Each row is a point on a tangle of strands that fork, close into loops and nearly touch. The rows are in no order.
In the rows, zero is written as 128.
Two points are linked if the straight distance between their rows is under 197. Some points are linked to none.
K126: [ 83 147  79 182  95 100 125 123  95 112  90 127 111 188 171 128 140 112
 147 207  88 123 126 111 115  88  96 114 173 144 111 115 154 112 120  99
  85 178  85 122  75 163 153 162 172 149  90 165 132 132 107  93  86 122
 111  99 158 110 139 170 175 191 113 131]
K304: [134 115 134  77 142 146 129 165 110 143 144 133 206 114  76 117  99 201
  80  93 113 125 100 141 122 171 149 127 111  94  96 126  87 128 157 117
 143  47 158 137 125  71 101 138 102 152 145 139 125 146 138 166 147 127
 139 116  87 218 112  60  92 109 110 119]
K443: [137  84 137  79 116 104 125 147  89 169 130 137 123 129 158 103  94 116
 104 112 160 125 134  96 129 113 152 171 118 124  95 160 121 174  94 189
 146  97 132 116 105  99 120 109 110 199 128 124 121  64 151 119  84  72
 136 119 120 150 130 102 137 147 190 115]
K278: [146 113 149 112 131 153 132 177 176 133 150 134 128 126  78 133  81 176
 114  91 178  87 129 216 126 159 116 113  98 149 123 175 114 120 127 184
 120 176 211 178 136 135  83 106 142 126 153 147 136  97 135 195 168 104
 175 113 167 161 112 134 115 177 120  65]
K204: [161  81 109  71 104  99 105 145  56 153 142 104 168 131 156 138  87 166
  98  92 124 192 116 131 118 159 115 168 137 101 116  81 185 212 130 181
 118  58 129  88 112  72 147 159  92 165 181 112 162 109 170 136  71 118
 144 101  49 162 169 124 140 125 152  95]
K878: [ 98 159 111 180 122 140 162 147 121  94 138 171  66 161 128 101 177  98
  96 169 124 105 119 123 103 104 102  99 123 155 112 151  72  96  97 132
 121 169  84 104 129 145  76  92 142 180 110 157 119  96 117 116 122 102
 108 159 178  88 134 171 158 100 129 151]
K719: [157 168 150 122 147 179 135  73 196  85 137 169 118 111 108 120  91 171
 162  91 143 110 154 152 159 157 150 169 116  85 163 119 145  93 147 123
 128 110 151 166 146 159 118 138 118  41 118  94 186 159 134 136 192 165
 171 141 170 144  97 110  64  81 140 137]
K681: [139 113 163  86 132 115 149 106 120 142  80 128 135 133 175 108  90 100
 140 119 134 103 124 122 145 124 154 170 108 149 129 121 170 128  99 120
 164  72 132 121 154 104 162 140 128 123  96 133 152  79 134  89 102 106
 134 138 118 141 139  96 142 141 166 170]
K232: [ 65 171  94 165  94 155 121 158  97 112 165 170 126 120 105 136 142 120
  84 171  57 138 136  92 137 119 132  94 159  73 166 140  75 116 155 124
 143 178  87 111  62 168 115 104 122 117 113 128 155 155 117 128 150 132
 153 120 156 167 111 147 118  81 104 125]
K162: [170 110 108 129 144 147  91 108  98  92 102  78 131 153 123  85 147 163
 195 115 102 169 111 142 111  82 134 171  92  95 126  53 129 123 137  86
 121  30 128 145 144 135 172 175  71  83 166 158 100 161 176 104 128 151
  68 156  71  61 114 142  96 134  84 115]
K170: [146 130 155  98 132 129 110 175  97 132 150  88 137 138 128 127 163 106
 127  97 145 176 134 114 121 147 136 158  86 104 133 110 118 123 183 120
 139  95 118 142 182 104 109  85 142 131 151  90  85 129 130 140 118 131
 133 136 101  69 172 155 130 108 148  87]
K727: [128 104 117 122 146 113 145 126 104  80 139 128 122 163 154 154 133 119
 201 181  76 100  94  96 157 115  75 177 161 137 123 103 121  92 121  97
 100  96  99 116  66 148 146 189 148 174 140 200 139 156 100  87 104 148
 115 145  95 137 165 117 119 100 151 186]
K844: [137 158 181  96 145 130 106 113 132 141 152 107  84 103 119 146  90 146
 124  94 152 140 187 169 150 138 141 151  64  89 168 111 143  96 110 142
 114  93 159 110 167 140  90  95 131  96 152 117 154 114 135 140 180 108
 185 147  88 121 141 112 144  71 178 108]
K396: [147  58  84 164 124 118 133 142 191 135  91 115 173 145 118  86 144 147
 142 129 148 127  75 133  59 132  99 104 146 180  55 152 135 182 121 138
 123 170 161 164 142  90 153 135 107 155 125 136 132 124 138 145  85 110
  46 113 148 128  94  96 116 204  55 132]
K39: [140 109 151 105 133 114 116 145 165 171 124 133 130 113  92 117  96 201
 103  89 146 115 114 189 119 153 134 140 105 125 105 147 119 136 151 142
 138 128 205 150 135 122 106 109 122 126 144 135 140  94 153 153 122  83
 146 112 112 140 118 101 115 189 142  76]
K456: [115 115  95 133 131 121 172 123 112  87 145 181  54 161 163 121 146  69
 113 191  94 106 126 110  80 111 102 138 129 152 110 122  93 121  68 147
 124 157  84 102  96 143 117  95 132 197 108 183 128 136 136 116 116 104
  98 189 155 124 146 175 136  86 142 167]
K103: [131  84 142 110 143 111 143 122 142  91 123 127 164 157 187 125 129  94
 168 168 121 117  85  76 133 142  71 183 174 129 123 120 141 134 136  98
 135  97  96 119  98 101 153 169 167 206 116 133 153 124  88  86  93 147
  96 118 107 151 157 121 137 111 138 179]
K301: [102 135 131 133 135 136 141 121 150 175 144 123 151 100  85 158 109 186
  84 105 112 122 139 204 121 150 113 104  92 128 114 122 142 109 106 115
 121 138 158 125 112 112 116 120 135 133 112 137 160 140 145 150 171 103
 126 127 112 208 119  99 168 111  92 119]
K494: [ 92 137  88 154  72  82 117 133  96 209 115 112 138 120 138 129 128 151
  47 117 117 153 136 154  83 108 144  72 139 148  65 134 173 201  73 142
 136 151 123  96  99  98 129  89 101 129  89 122 144 110 157 135 105  57
  95  82 123 171 127 120 184 181 105  82]
K619: [107 118  88 121 109 185 166 141  90 106 173 165 135 122 105 133  84 148
 106 124 116 137 156 183 144 132 152 105 134  97 150 143 123 102  98 209
 128 179 144 144  96 160 115 121 135  95 140 165 160 145 143 166 185 124
 209 125 193 217 114 107  87 115 136 103]
K677: [ 90  94  82 128 117 153 121 135  70 113 116 144 193 104 100 137 105 183
  75 150  35 125  95 193 135 143 114  49 160 118 119 164 150 142 105 122
 129 193 123 111 102 103 144 115 141  92 143 142 148 149 129  96 153 102
 147 101 127 220 123  41  86 157  49  99]
K631: [185  96 158 125 145 127 128 138 128  61 119 135  98 172 136 122 163 104
 202 146 120  63  85  96 130 109  65 159 186 180 119 162 112 116 152 138
 115 150 120 135 130 137 112 193 145 172 185 175  76 114  96 113 109 184
 105 137 142  95 166 103  90 151 117 178]
K388: [142 125 119 107 163 150 159  89  96 108 140 139 130 127  95 126 103 170
 177  98  99  80 144 134 147 116 164 175  88 129 132 111 127  99 116 114
 126  53 162 144 112 116 150 164  80 126 121 185 142 160 155 162 183 141
 157 161 106 146  82  84  86  77 131 175]
K674: [158  79 111 140 119 132 157 133 135  99 120 143 122 165 149  76 138  94
 126 147 146 139 121 135  95 138 137 107 147 139  91 133 114 145 128 161
 140 146 113 130 143 128 135  98 134 155 142 131 129 104 150 130 122 122
  94 128 172 115 113 144 119 149  93 137]
K924: [148 163 151 131 146 173 128  90 174 109 152 146  89 110  96 157 106 188
 157  91 153 132 178 193 142 137 145 160  80 102 152 103 146  72 115 136
 113  97 177 133 144 156  95 119 122  65 126 138 182 139 127 153 203 132
 180 141 144 141 107 154 110  77 153 124]
K633: [108 127 143 129 101 114 118 164 147 136 135 141  91 139 123 132 115 108
 146 118 171 119 157  75 152 113 135 165 139 115 134 163 111 125 179 197
 136 137 148 131 117 152 103 143 145 148 135  91  88 105 109 144  96 135
 159 105 155 111 143 165 111 180 188 111]
K199: [100 132  98 174  92 109 153 150 106  92  95 138 109 172 137 109 169  82
 130 194 105  79  98 100 119 102  77  99 188 176 102 155 107 129 119  93
 115 182  84 120 100 152 127 150 176 157 112 168 100 132  96  78 100 123
  90 113 174 106 135 145 137 172  77 144]
K337: [119 146 132 112 151 103 137  90  41  65  95 108  98 161 174  96 156  57
 163 150  99 113 113 122 129  89 115 133 137 158 144  95 132 104  68  52
 105 117  93 120 142 138 132 146 142 114 157 181  95 140 151  53 124 138
  95 166  92  36 208 130 109 112 124 136]
K845: [123 134 140 153 126 113 108 140 161 140 162 135  53 155 122 133 139  94
 158 128 181 124 172 109 130 117 126 140 109 130 138 146  94 133 148 160
 111 152 132 119 146 150 101 135 122 161 138 107  72 114 100 177 101 144
 138 144 163  67 122 237 148 140 177 112]
K412: [130 116 137 107 161 137 134 143 146 152 162 107 106 130 107 192  85 108
 173 132 181 146 165 164 143 171 175 161  90  90 141 101 141 121 155 148
 132 122 128 149 138 107 147 121 166 159 105  91 127 155 116 201 156 150
 178 123 119 169 113 190 157  68 173 146]
K617: [138 127 161 130 136 120 121 137 162 119 165 116  53 134 129 130 126  97
 159 112 199 139 157 137 105 127 123 151  65 133 126 138 116 129 110 174
 133 132 122 114 188 118  75  84 126 150 121 104  97  91 128 156 127 118
 120 167 140  69 134 203 163 109 179 129]
K903: [191 106 183 112 151 106 130  79 207 133 146 118  89  74 109 123 119 117
 155  90 203 114 154 136 135 146 139 125 105 160 169 150 123 153  92 171
 133 152 178 119 180 132 100 108  76 135 147  91 110 103 131 152 157 125
 121 181 145  90  87  92  99 104 143 135]
K381: [108 130  88 118 108 144 159 160  88 101 161 165 139 130  96 146 114 118
  98 134  76  81 142 160 161 128 125  79 151 136 151 183 101 105 123 184
 110 200 135 142  94 150 102 124 139 129 143 178 103 157 115 149 185 134
 184 141 171 190 116  65  94 118 104 125]
K383: [168 103 187 118 162 104 122  72 187 138 114 122 103  74 136 108 114 130
 160  95 186 131 151 142 154 129 129 138 135 159 189 159 184 160  70 183
 133 147 167 115 174 140 133 126 100  72 159  91 109  88 112 110 128 139
 140 157 121  95 124  56 100 164 153 117]
K823: [140  92 129 117 138 125 108 141 156 127 176 114 111 129 144 195 106 116
 151 147 132 143 150 119 109 156  76 162 138 126 109 103 132 141 146 157
 104 135 113 101  88 105 120 142 138 212 143 112 137 135 114 155  94 156
 133 137 120 139 137 167 161  85 176 142]
K80: [131 119 132 147 113 123 111 170 137 149  89  86 178 175 137 117 140 112
 138 137 147 168  80 138  95 145 125 111 129 139  99 131 156 156 204 104
 133 147 100 167 166  98 140 123 194 133 106  82 115 133 131 122  73 121
  97  68 108 104 132 174 165 205 106  99]
K894: [150 106 163  95 130  97 125 148 146 191 130 118 134 103 124 120 109 152
  89  88 158 134 118 122 140 137 152 137 156 112 122 164 139 168 111 156
 153 134 165 146 115 116 113  98 130 136 127  82 160  64 125 134 103  76
 131 103 127 157 120 105 147 166 168 100]
K753: [104 162 152 120 124 103 105 126 119 185 149 128 114  62 113 166 104  89
  81 123 135 129 190  97 158 116 170 107 131  88 181 130 121 135 146 151
 126 145 126  88  87 146 114 102 105 121 111  88 132 157 102 163 159 126
 166 129 126 160 126 115 129  65 174 123]
K241: [ 99 139 144 146 124 125 121 148 150 173 165 132 142  76  98 167 131 146
  70 132 121 120 131 164 135 139 116  69 139 122 132 161 114 132 115 139
 136 183 148 107 117 142  93  78 131 127 108 101 161 117  99 145 157  89
 119 123 139 188 106  98 149  94  80 120]
K150: [117 111 135 131 142 126 142 115 149  83 118 149 123 164 140 166 113 151
 172 138 103  78 134 142 149 121  71 182 143 164 110 128 160  68 117 129
 124 106 142 113  93 154 110 173 161 175 131 198 159 113  94 103 127 128
 151 124 120 159 139  90 143 118 154 179]
K177: [165 123 155 123 137 140 126 100 185 148 161 152  81 104 115 112 130 110
 136  97 189 101 141 126 108 135 159 137  78 119 142 129  84 114 129 148
 149 121 164 142 171 128  96  80  98 127 136 114 119  91 141 158 167 110
 119 177 130 104  98 134 128  93 153 140]
K688: [134  92  93 144 119 133 146 153 116  73 106 174 119 209 146 118 151  90
 178 192 105  73  82  94 147 102  79 107 204 178 109 178 109 135 141 136
 119 201  95 151  92 145 134 168 155 179 161 180  81 132  96 105 118 151
 118 119 177 109 140 113  98 153  89 179]
K962: [179 144 144 104 156 168 156  67 178  67 151 167 140 122  84 117 107 161
 203  87 136  84 121 143 156 136 140 169 107 121 147 127 128  99 133 104
 122  68 159 164 125 130 132 160  91  90 127 123 163 166 133 150 196 176
 155 159 126 143  81  76  61  59 120 169]
K319: [153 130 173  67 127  84  95 165 117 152 163 103 139 103 104 177 128 132
 131  91 163 152 143 117 141 152 124 184  94 108 114 111 111 145 172 133
 131  55 142 125 141  87 110 134 129 165 139  89 102 103 128 156 114 118
 145 123  59 119 146 140 144  91 189 120]
K950: [147 124  89 143 128 142 112 130 103 135 104  86 171 158 111 108 138 182
 134 101  90 182 105 159  96 119 137 135  86 114  85  62 131 115 158  58
 133  32 131 157 148 104 163 163  96  88 145 165 124 156 172 120 117 147
  88  95  52 114 130 137 115 142  91 104]
K350: [111 170 113 146 108 155 129 114  95 148  82 102 142 121 164 125 142 149
  70 140 100 160 136 172 133 131 163  67 107 103 141  95 164 115 107  82
 131 141 101 112 167 142 175 102 152  61 101 105 170 145 139  95 147 111
 130 118 150 136 135 156 165 143  91 100]
K591: [ 86 113 124 134 121 110 131 104 169 131 152 162 113 118 132 186 106 148
 131 162  87 109 136 106 156 118  65 155 174 121 128 121 155  98 112 147
 107 147 132  89  40 156 129 186 157 166 107 150 152 124  77 113 107 132
 144 111 123 196 135 127 168 111 171 161]
K421: [126 126 162 114 147 104 153 133 144 139 103 111 148 119 141 147 132  68
 139 136 151 122 109  93 155 130 159 115 155 163 154 134 114 141 141 111
 153 148  98 139 160  86 151 117 164 157  97  85 118 134  93 117 105 163
 127 112 131 120 116 137 150 133 128 172]
K748: [133 122 168  86 147 161 130 161 144 116 123 167 218 115  63 128 118 208
  75  90 105  91  68 144 146 175 115 121 138 115 113 165  96 102 176 105
 141 109 169 185 149  87  98 135 124 109 155 135 100 128 138 159 138 153
 124  90 106 207 133  44  69 153  91 100]
K590: [124 138 139 153 117 122 105 135 166 126 119 119 150 123 153 119 152 133
 120 150 129 186 100  78 115 132 111 150 171 114 110 117 130 143 166  97
 158 115 105 104 110 144 142 123 149 144 125  70 155  88 138 114  77 121
  81 103 141 112 145 164 157 136 137 132]
K330: [115 186 108 154 106 162 106 112 127 169  98 117 141 108 126 134 125 220
  82 101 104 184 154 198 130 118 145  96  60 108 132  85 171 101 119  88
 129 116 145 121 146 157 144 124 107  15 125 120 178 145 167 101 165 108
 137  93 121 151 131 142 141 135 107  71]
K249: [109 135 154 117 135  98 143 164 118 146 112 104 131 144 140 132 156  92
 128 134 165 138 107 123 105 143 118  98 153 162 100 133 114 143 134 108
 125 149  90 134 160  98 132 104 185 175  93 101  86 129 101 123  85 129
  90 106 117  89 135 146 168 155 111 121]
K158: [131 127 167 139 125  99  92 109 182 159 128 123 131 102 147 136 147 103
 138 130 157 159 134  41 128 132 118 141 172 114 177 125 133 155 175 109
 137 140 136  97 125 151 122 135 107 109 126  39 114 103  87 122  76 165
 116 105 138  80 133 154 156 156 162 129]
K792: [ 97 132 130 124 147  81 151 135 134 174 111 136 129 108 143 154 105  70
 108 158 143 101 131 102 132 125 144 129 149 142 106 127 108 142 109 132
 161 151 117 107  96  86 147 109 152 200  52 105 133 138  94 146 110 129
 122 127 135 159 113 140 179 117 177 169]
K385: [119 115 125 129 101 146 124  90 137 159 121 138 131  66 110 134  93 134
 110 101 165 139 162 156 141 126 166  92 134 120 178 181 153 161 121 187
 115 173 166 132 145 150 124 128  95  46 130 115 137 160 136 133 147 136
 166 111 149 148 106  84  93 159 120  98]
K282: [115 167 135 176 128 120 141 138 144 101 155 151  56 148 129 118 163  84
 130 159 150 120 136 103 114 140 118  88 138 148 149 144  74 126 142 163
 114 202  96 103 152 140  89 126 140 151 133 101  75 107  92 154 127 149
 128 153 180  94 123 213 144 109 131 150]
K800: [103 157 153  98 120 100 123 163 118 182 164 133 152  64  93 154 120 123
  63 112 150 109 143 136 159 147 144  91 148 103 136 160  85 129 149 159
 135 121 150 116 107 109  97 104 124 164 108 113 114 118 100 163 167 107
 148 118 117 189 108  78 133  88 130 100]
K839: [138 156 164 145 121 148 125 137 130 113 134 151 144 112 110 104 181 149
  93 106 107  93 111 109 147 119 131  93 137 146 132 171 108  92 124 110
 149 145 140 132 173 174  75 118 106  85 164 129 137  82 131 101 165 110
 128 137 158 110 131  75 106 119  88 116]
K805: [116 209 132 160 124 146 112 113 132 131  99 111 102 101  88 100 187 145
 116 112 107 126 132  96 107  88 171  94  83 141 149 112 102 102 157  58
 149 106 121 131 164 163 109 128  84  54 107 127 121 154 138 110 171 122
  99 141 113  85 108 157 134 114  88 102]
K198: [ 94 126 137 135 115 114 116 153 107 134  63 126 202 168 185 148 126 136
 124 159 109 140  74  80 156 124  95 155 182 118 100 137 167 138 163  84
 121 119 101 129  73 110 177 180 183 136 111 106 157  94  83  72  49 131
 119  66 109 155 173 105 136 194 130 144]
K347: [137 111 108 124 124 162 151 123 115  86 129 144 114 167 160 104 126 118
 128 129 123 137 136 122 131 130 146 126 117 109 138 124 138 112 113 170
 134 148 103 136 136 166 137  97 152 116 141 116 167 106 147 118 134 121
 160 153 166 145 144 163 116 119 150 142]
K191: [109 131  86 178 120 125 165 121 124 136 106 149  75 135 167  99 143  61
  95 161 158 141 150 148 100 131 160  57  98 174 149 148 112 153  55 144
 135 180  98 121 177 131 150  69 130 114  86 136 118 118 139 134 161 108
 116 161 191  89 105 160 146 124 120 141]
K194: [123 114  94 181  92  86 114 110 189 186 106  94 132 108 145 117 138 171
  85 122 148 151 114 153  53 117 130  91 135 161  64 140 179 192  72 128
 134 147 159 119 123  97 153  87  94 132  99 123 158  87 149 128  99  59
  70 105 121 135 108 113 193 187  94  90]
K600: [133  98 167  94 115  96 106 144 172 148 133 159 150 116 124 124 126 135
 137 107 160 143 124  38 140 115 127 160 182  89 146 154 108 163 193 167
 153 114 143 127  99 160 105 156 130 139 134  56 119  86 110 128  65 167
 105  89 146 123 139 118  91 174 161 124]
K449: [137 106 142 138 148 137 118  52 173 129 115 119 121  80 166 121  89 119
 124 105 168 165 166 156 158 139 167 114 137 151 207 141 206 182  76 170
 116 162 136 127 154 152 177 116 102  35 156 100 147 129 141 106 128 149
 138 127 150 114 106  72  80 145 146 120]
K952: [140  97 118 150 119  96 117 127 177 154  77  99 160 133 132 106 161 138
  94 114 144 136  69 139  67 119 118 118 129 167  37 116 159 185  97  98
 151 115 125 144 143  72 158 103 116 154  84 121 138 102 138 101  81  85
  41 111 102 117 117  90 154 191  93 127]
K543: [123 176 154 123 125 120 113 146  59 115 133  96  94 146 130 121 177  73
 122 130 146 170 141 112 122 127 140 108 108 122 140 109 103 130 141 101
 120 114  60 139 188 121 113  89 145 109 149 119  64 150 129 125 125 130
 131 170 126  41 169 188 133 102 123 100]
K192: [120 116  98 154 136 132 142 100 120  95 183 166  47 115 119 132 147  64
 148 147 116  97 161 110  94 127 116 139 105 137 143 127  77 111  97 168
 122 138  96 116 102 135  95 120  99 179 119 167 103 155 133 152 163 143
 127 218 154 142 123 175 137  57 150 170]
K431: [100 112 119 129 139  88 150 111 163 153 145 147 131  97 130 174 100 102
 127 159 122  79 130 114 128 130 109 125 183 155 101 147 141 135  97 163
 110 167 134  95  65 120 115 137 147 237  75 144 141 123 100 139 116 129
 124 126 149 211  96  97 180 107 156 173]
K849: [142  94 106 120 138 113 125 134 103 120 166 142  85 128 128 141 119 112
 178 132 112 107 161 111 110 113 119 159 106 125 138 100 125 138 114 169
 101 107 112 106 106 126 130 138  96 178 165 155 100 162 127 152 120 150
 142 172 117 113 132 155 124  87 176 127]
K656: [175  71  97 160 138 153 143 140 185 128 114 126 130 140 113  92 124 131
 155 131 160 124  99 156  80 142 109 105 124 165 102 161 137 169 133 153
 146 184 175 182 147 128 141 127  95 132 158 140 133 114 155 167 134 138
 100 135 170 101  92 120  89 178  83 127]
K326: [140 170 116 137 125 153 110  99 176 140  77  94 165 113 112 124 118 206
 150  90  94 147 110 145 124 109 141 141  91 107 125  90 146  90 163  64
 146  43 158 168 155 136 156 165  88  43 115 138 118 151 156 134 138 168
 114  85  83 114  97 116 111 174  99 109]
K303: [ 71 173  88 161 107 150 144 139  64 142 132 131 146 139 141 119 141 115
  59 172  74 169 140 131 132 131 153  73 148  83 162  96 127 133 136  88
 123 155  69 123 108 143 150  95 170 104  95 121 149 175 125 116 143 116
 148 118 138 152 139 176 141 101  98 107]
K556: [113 126 139 122 111 119 107 167 123 127  65 100 166 178 152 141 125 126
 166 134 124 108  94 136 156 127 131 126 153 151  95 137 161 124 177  98
 121 135 116 154 131 115 148 185 179 112 105 116 122 111  72 105  64 146
 121  64 116 122 134 130 151 212 123 120]
K21: [123  99 153 131 128 105 120 111 151 110 105 109 170 136 174 132 158 100
 142 172 100 138  76  67 145 136  98 146 197 132 106 134 152 162 124 100
 134 130  83 105  87 101 148 134 166 177 103  79 157  87  98  71  50 112
  77  94 130 128 150 118 160 164 148 166]
K123: [129 185 120 115 158 132 134 129  89 132 109  86  89 155 105 127 141 138
 167 105 119 110 138 153 125  81 153 164  55 115  99  83 112  87 118  56
 162  31 133 134 162 118 125 140  93 122  86 172 116 142 142 115 145 114
 106 149  90  71 120 155 138 117 114 138]
K384: [157  89 137  67 121  79  99 127 103 179 155  84 147  93 153 176  81 137
 140  98 175 169 139 111 140 148 142 200 113 105 134  92 166 193 140 162
 127  60 143  76 120  81 145 159  94 160 136  93 122 115 152 152  81 134
 142 131  51 133 163 126 142 104 185 122]
K547: [114 126  83 163  94 160 156 119 130 121 113 152  81 151 176  88 108  83
 124 146 149 156 166 138 118 118 186 106  98 109 152 123 138 129  85 166
 158 143 118 140 138 158 161  97 123  98 103 114 144 130 164 128 150 105
 137 143 188 129 102 199 129 124 155 130]
K187: [ 79 218 132 136 114 113 132 114  40 113 113 109 114 109 149 137 158  64
 107 182  91 120 154  84 173 108 134  88 141 138 180 136  84 115 130  63
 105 153  74 121 126 129 128 119 163 110 111 126  98 180  97 101 139 142
 163 143 123  77 172 143 139 102 124 123]
K92: [123 157 124 142 115 138 132 114 132 148 111 134 120 101 115  66 168 142
  82 113 123 124 136 116 133 106 168  88 105 124 145 150 120 110 115 110
 159 128 136 116 151 178 122 107  79  58 122 126 135 101 150 110 162 101
 105 136 146  99  78 110 122 123 108 115]
K643: [130  98  66 160 123 122 158 107  98 163 125 133  97 143 170 102 125  85
  81 139 154 173 140 185  93 121 157  59 110 152 124 138 158 205  56 184
 143 173 113 124 167 101 158  54 109 116 106 142 126 138 171 131 145  88
  85 162 150  84 120 147 145 155 117  92]
K164: [134 123 176 132 161 108 112  96 159 137 101 110 114 114 154 132 119  97
 175 128 143 130 144  90 170 130 143 151 142 125 182 128 148 136 141 130
 136 132 122 125 127 117 152 152 139 104 108  83 119 146 103 129 100 187
 142 124 126  85 129 140 138 128 150 152]
K891: [104 178  91 180 102 167 137 126 131  91 146 160 136 126 104  91 186 130
 114 161  64 103 117  72 136 103 129 102 153 116 149 146  66  84 161  78
 128 173 102 112  92 204 109 154 102  98 122 148 141 153 105 117 159 141
 120 124 167 133 112 139  92  94  79 138]
K743: [147 148 212  92 152 120  95 112 124 141 169  90 115  80 135 186 113 115
 137  92 161 136 150 129 161 165 123 179  93 125 153 100 129 114 140 136
 121 101 137 102 166 111  81 103 151 140 147  85 129 119 102 155 153 119
 167 139  80 117 149 122 160  56 189 135]
K854: [138 158 155 144 123 154 121 110 137 104 133 154 146 104  77 112 206 138
 120 127  95  91 116  87 144 125 104  75 185 139 146 165 103 112 167  89
 117 168 123 118 125 173  89 147  97  85 140 141  94 135 123 106 167 147
 117 141 147  88 113  76  92 102  60 141]
K240: [121 171 119 141 109 171  98 100 139 137 110 133 137 105 107 142 145 211
 126  93  73 128 142 148 146 111 123 151  91 104 124  93 166  84 131  83
  99  82 168 135 126 165 155 160  86  38 130 152 156 161 155 100 163 140
 155 105  99 125 122 115 113 135 117 100]
K203: [132 105 118 104 162 123 106 110  31  80  95  88 136 176 171  86 127 126
 161 153  89 127 105 111 127  70  94 149 117 157 114  95 146 122  71  91
 124  63 106 122 130 136 176 160 136  88 178 204 111 119 158  33 102 116
  82 162  65  45 199 107  85 167 122 133]
K137: [141  93 155 117 157 111 123 142 145 136 179 102 102 123 143 183  96  85
 173 138 180 152 166 169 117 178 121 138 128 136 129 102 150 159 138 188
  96 169 122 131 153  94 136  91 167 182 117  77 111 131 106 179 110 148
 166 147 125 142 125 179 172  93 174 147]
K209: [175 104 127  99 161 132 102  94  78  75 110 130 138 172 166  64 149 156
 193 117  86 139 103 109 118  72 108 193 107 105 119  87 150 112 123  93
 130  32 147 121 125 139 166 167  78  99 184 173 134 120 170  56 101 141
  92 149  86  65 144 104  69 148 120 150]
K124: [129 125 102 157 154 169 151 125 183 130 153  97 136 141  94 183  87 137
 162 125 155 138 138 198 117 177 146 128 104 110 129  94 145  89 153 131
  94 145 152 172 138 114 148 119 163 141 104 117 136 178 117 184 161 165
 168 117 129 172 101 189 153  92 117 156]
K371: [ 87 129  57 163  95 107 137 123  89 187  86 131 104 114 152 128 125 140
  61 140 124 146 144 181  97  97 155  42 108 155  99 149 165 193  46 128
 143 173 133 114 132 112 185  89 117  90  96 164 120 135 187 121 138  74
 102 125 128 130 133 119 151 178  88  77]
K630: [143 118 111 109 132 147 130 162 119 135 143 117 174 114  83 143 111 196
  99 109 112 146 102 174  91 165 111 139 107 123  65  92 115 111 138 101
 128  88 142 132 107  77 124 111 109 160 131 162 155 144 160 151 152 109
 126 108  78 210 134 107 140  94  99 121]
K140: [108 169 146 115 140 136 133 103  46  92 112 129 141 125 168 124 145  75
 131 167  88 112 140  90 171 117 122 120 127 147 174 125 138 103 104  68
 104 127  89 120 138 131 139 151 144  74 140 141 123 174 137  68 129 140
 144 167 110  80 162 122 108 117 137 146]
K907: [151 119 161  79 139 151 141 163 143 113 138 152 204 117  78 124 135 142
 102 100 135 121  81  85 148 170 129 131 169 107 127 172  70 117 223 127
 153 114 129 173 147  95  94 116 129 143 164  97 102 122 132 157 117 154
 111 106 123 158 117  80  58 151 103 142]
K957: [150 113  95 120 143 129 140 129 135 115 143 125 168 126  67 133 141 115
 147 109 143  98 115 115 123 138 122 116 130 145 124 130  89 125 150 109
 122 114 125 154 129 104 131 136 127 156 132 161  91 178 131 166 154 174
 123 155 119 145  92 129 109  94  75 153]
K375: [145  84 113 113 119 197 153 160 144  79 188 165 136 134  97 121  77 170
 117 114 118 149 139 204 121 164 101 131 126  86 131 135 122  87 119 213
  98 179 147 159  99 145  86 102 144 144 166 130 176 124 151 176 157 116
 185 136 201 208 137 119  91 118 135 118]
K905: [110 147 108 167 109 130 110 138 120 108  77 109 128 183 160 130 144 115
 188 164  88 136 121 107 147 106 105 143 165 140 127 116 161  90 168  98
  98 162 115 141 121 162 149 182 193 115 132 131  99 133  78  96  65 157
 129  64 139  75 153 158 159 210 119 126]
K786: [145  97 103  72 101 102 122 159  80 152 130 128 153 158 175 100  95 152
 103 109 146 161 108 114 113 140 142 173 128  93  68 112 148 188 111 177
 150  66 107  92  96  93 140 137 118 184 170 124 163  74 189 119  73  72
 132 107  98 150 162 131 129 134 183 107]
K402: [122 140 118 107 146 137 130 104  77 139 130 118 133 112 116 134 107 134
 124 102 100 112 147 132 132 116 166 161  80 109 123  83 130 116 105 100
 141  40 140 114 136 119 161 144  90 114 139 158 116 150 146 120 152 113
 142 139  86 136 123 114 133  97 133 128]
K100: [119 138 132 132 121 138 132 110 131 154 137 138 126  85 147 149 106  87
 119 136 144 137 178 110 153 140 152 122 149 121 193 128 142 139 137 166
 103 174 125 126 134 131 145 138 129  94 133  91 119 160 118 152 139 161
 163 129 148 143 123 119 128 121 145 120]
K606: [ 88 192 124 132 113 116 124 143  69 134 150 105 130 118 104 131 190  80
  94 136 110 143 135 121 110 116 124  68 122 152 156 117  80 118 136  74
  97 136  81 116 145 135 121  89 133 109 131 137  72 196 117 131 147 131
 131 137  99  68 145 156 143  77  84  92]
K539: [122 202  95 167 119 138 109 116 133 150  96 108  97 143 118  97 158 136
 138 117 126 136 142 125 118  72 160 151  55 102 127  95 120  87 143  61
 164  64 131 130 163 158 136 157  97  60 109 147 119 132 156 115 151 132
 125 127 121  61  92 200 172 122 116 104]
K768: [133 105  98 140 128 166 134 174 187  88 159 154 130 154  83 135  84 187
 130 125 134 110 112 188 122 157 113 140 116 112  98 157 108  70 132 159
 125 168 182 166  96 144  88 119 173 145 127 155 181 114 126 176 162 118
 175 113 187 198 119 132 125 158 121 108]
K558: [157  79 122 109 170  88 123 135 104  75 122 123 123 179 150 131 127 115
 197 158 117  82 108 105 119 108  68 154 167 169 115 122 134 106 107 114
  81 108 126 124  95 127 143 196 118 195 179 201  85 156  97  97 109 168
 105 140  90  95 155  98 102 121 105 174]
K469: [146 130 183  93 119 128 114 136 161 133 130 155 183  93 118 103 162 133
  94 110 139 145  88  43 152 148 121 130 184 100 139 153  86 132 185 108
 150 127 128 134 135 133  97 130 137 122 134  72 149  85 113 115 100 147
 106 112 132 130 133  75  75 154 126 144]

How many points has the smallest loop of links through each point below? Write none if it is on no loop.
K792 | 11
K194 | 11
K385 | 12
K92 | 31
K241 | 13

A piece is two or more points that can be reached from each other along the links. Count, over all rows, the pieces, the separate loops (a circle has one, a figure eight two, a Y none), the forks (points with three links) and the tips (points with one).
pieces | 3
loops | 7
forks | 10
tips | 2
